Points on a hilly landscape, in no order, each with its height.
From any point a climber steps to the highest of the 4 points nearest to it. It stops when none of these is higher. Distance is the straight distance between rows; heights are no part of it.
<33> height 518: [ 29  36   0  48 -39 -26 -22  10   5  25 -16  49]
<166> height 460: [ 26  38 -24  66 -68 -24 -24   9  22  33 -16  61]
<83> height 649: [ 15  20   7   6  12  -9  20  -4 -14  28 -16   0]
<182> height 747: [  4  21 -34  15 -25  25   3 -38   8  -8   6 -36]
<156> height 702: [ 29  22   3 -16  35  -9  53  -3 -45  19 -27   6]
<449> height 106: [ 14  13 -60   6 -40  37  -1 -57   0 -35  19 -51]
<515> height 600: [-21   5  -4   1   1  13  -4 -11  11  -2   3 -33]
<476> height 711: [-22  -2 -25   3 -15  23  -6 -35  16 -20  18 -44]
<744> height 587: [-12 -29  27 -42  54 -16  39  29 -18   5  -2   2]
<190> height 577: [ 12 -63  18 -63  61  -9  60  42 -57  -3   0  34]
<546> height 599: [-19 -20  40 -29  39 -14   7  34 -14   0  -2  -2]
<86> height 512: [  7  15   9  47 -46  -2 -49  -2  31   3   4  18]
<384> height 411: [ 22  25 -26  65 -72  -8 -32  -3  30  22   1  27]
<80> height 436: [-32  12 -31  -8   2  15  20 -27  -2  -5   3 -46]
<205> height 545: [ -3  -5  57   3  10 -18 -45  37  15  -1   9  27]
<354> height 291: [ 28  -5 -53   9 -56  31 -39 -49  30 -44  40 -26]
<379> height 701: [ 35 -13  61  -1  20 -23 -25  48 -19 -13  -2  70]
<657> height 579: [-10   1  25  24 -18  -2 -49   6  30   0   9   6]
<597> height 691: [-12  -8   6  24 -26  15 -53  -6  36 -17  25 -17]
<654> height 596: [-48 -24  -5 -22   9  18  -3  -7  20 -17  21 -49]
<161> height 556: [-54 -31 -10 -55  48 -15  60  17  -3  10 -12 -16]
<650> height 350: [-14  24 -28  -4   2  14  25 -32 -10   6 -10 -42]
<717> height 613: [-25   0  18 -15  25  -6  12  11  -5   7   1 -15]
<139> height 658: [ 33 -30  69 -16  31 -15 -20  63 -28 -15   4  69]
<720> height 660: [ 34 -31  18 -36  52  -8  51  23 -51   0 -13  27]
<216> height 573: [ -9  -4  40  11   3  -5 -35  23  14   1   4  12]
<20> height 144: [-33  -2 -63 -22  -8  38  28 -47  -2 -24  12 -64]
<317> height 674: [ 51   1  44  22  -4 -28 -19  41 -14   3 -10  84]
<512> height 590: [ 57  43   0  23   0 -20  21  -4 -29  34 -35  36]
<565> height 703: [ -3  14   5 -13  35 -11  47   3 -30  22 -16  -1]
<391> height 561: [-59 -39   9 -52  45 -14  23  21   6   4   7 -19]
<338> height 314: [ 13  34 -50  21 -19  20  18 -49  -9   2 -15 -44]
<576> height 557: [-27  -9  16   5   7  14 -25   5  27 -18  13 -24]
<432> height 605: [-13   4  -1  11 -14  13 -17  -9  20 -11   7 -33]
<733> height 612: [-66 -51 -20 -41  10  24  -8 -14  30 -36  31 -52]
<55> height 325: [ 26   8 -53  23 -58  27 -30 -49  19 -34  26 -25]
<658> height 594: [ 45  27  14  38 -28 -32 -14  25 -10  31 -14  81]
<301> height 675: [  7  32 -11   3  15  -1  36 -18 -22  20 -23 -10]
<583> height 610: [-10 -17 -15   7 -31  28 -38 -32  31 -34  32 -35]
<501> height 648: [ 28  13  29  34 -25 -31 -30  28  10  22 -11  71]
<170> height 665: [  8   3  17 -18  34 -13  28  16 -20  12 -17   6]
<430> height 449: [ 19  15 -34  41 -69  19 -42 -34  32  -7  17  -7]
<246> height 644: [  2  -8  34 -18  41 -14   5  28 -22   7  -2  15]
<54> height 653: [ 48   0  36   4  10 -19   2  28 -24   6 -14  63]
<235> height 548: [-23 -20  47 -17  30  -8 -24  36   9  -6   3   6]
<706> height 258: [ 41   8 -68  10 -56  31 -18 -66  14 -35  20 -28]
<234> height 641: [ 69  12  20   9  18 -18  20  16 -52  21 -26  56]
<713> height 539: [ 27  42  -8  44 -31  -9  -9  -6   4  30 -22  20]
<592> height 639: [ 24  46 -20  23  -8  -2  23 -23 -14  24 -34  -4]
<341> height 529: [ 19  23   9  41 -31 -13 -28   1  16  19  -7  32]
<278> height 574: [-88 -43 -36 -60  36  -7  64  -4  16  10  -2 -25]
<673> height 45: [-23  22 -78 -19 -14  34  42 -56 -17 -10  -4 -60]
<112> height 575: [ -2  17  25  27  -8   0 -29   3  16  11  -4   7]
<323> height 684: [ 40  13  17   0  27 -12  32   6 -45  16 -19  25]
<383> height 515: [-46  -6 -15 -34  28   2  37  -2   2  10  -4 -43]
<121> height 723: [ 22 -14  54 -13  30 -21 -10  39 -20   0   2  40]
<699> height 589: [  2  -2  -5  33 -41  20 -55 -17  37 -15  14  -4]
<747> height 617: [ 15   9  34  21  -7 -17 -28  23   9  13  -8  34]
<579> height 365: [ 28  34 -39  44 -58  14 -23 -32  18  17  -3 -11]
<533> height 615: [  8 -37  49 -41  50 -19  12  51 -38  -4  -2  26]
<11> height 712: [ 36 -30  40 -28  40 -13  23  35 -47  -4  -9  47]
<126> height 635: [-26 -27 -24 -14 -21  31 -14 -27  29 -46  30 -49]
<195> height 585: [-87 -36 -51 -58  18  16  44 -15  23 -11   4 -43]
<397> height 576: [-55 -33  16 -30  32   1   1  24  14  -7  14 -28]
<179> height 289: [-50   6 -56 -29  13  14  51 -23   0   2  -7 -44]
<551> height 522: [-33 -20  37   2  11  -2 -38  22  31 -13  24 -24]

For each start below, name the point where the climber stops.
<55>: <597>
<126>: <182>
<546>: <121>
<86>: <597>
<278>: <182>
<713>: <565>
<179>: <565>
<720>: <121>

Write out the way that a climber takes from each point below.
<166>: <713> > <592> > <301> > <565>
<654>: <733> > <126> > <476> > <182>
<432>: <476> > <182>
<583>: <476> > <182>
<501>: <317> > <379> > <121>
<658>: <317> > <379> > <121>
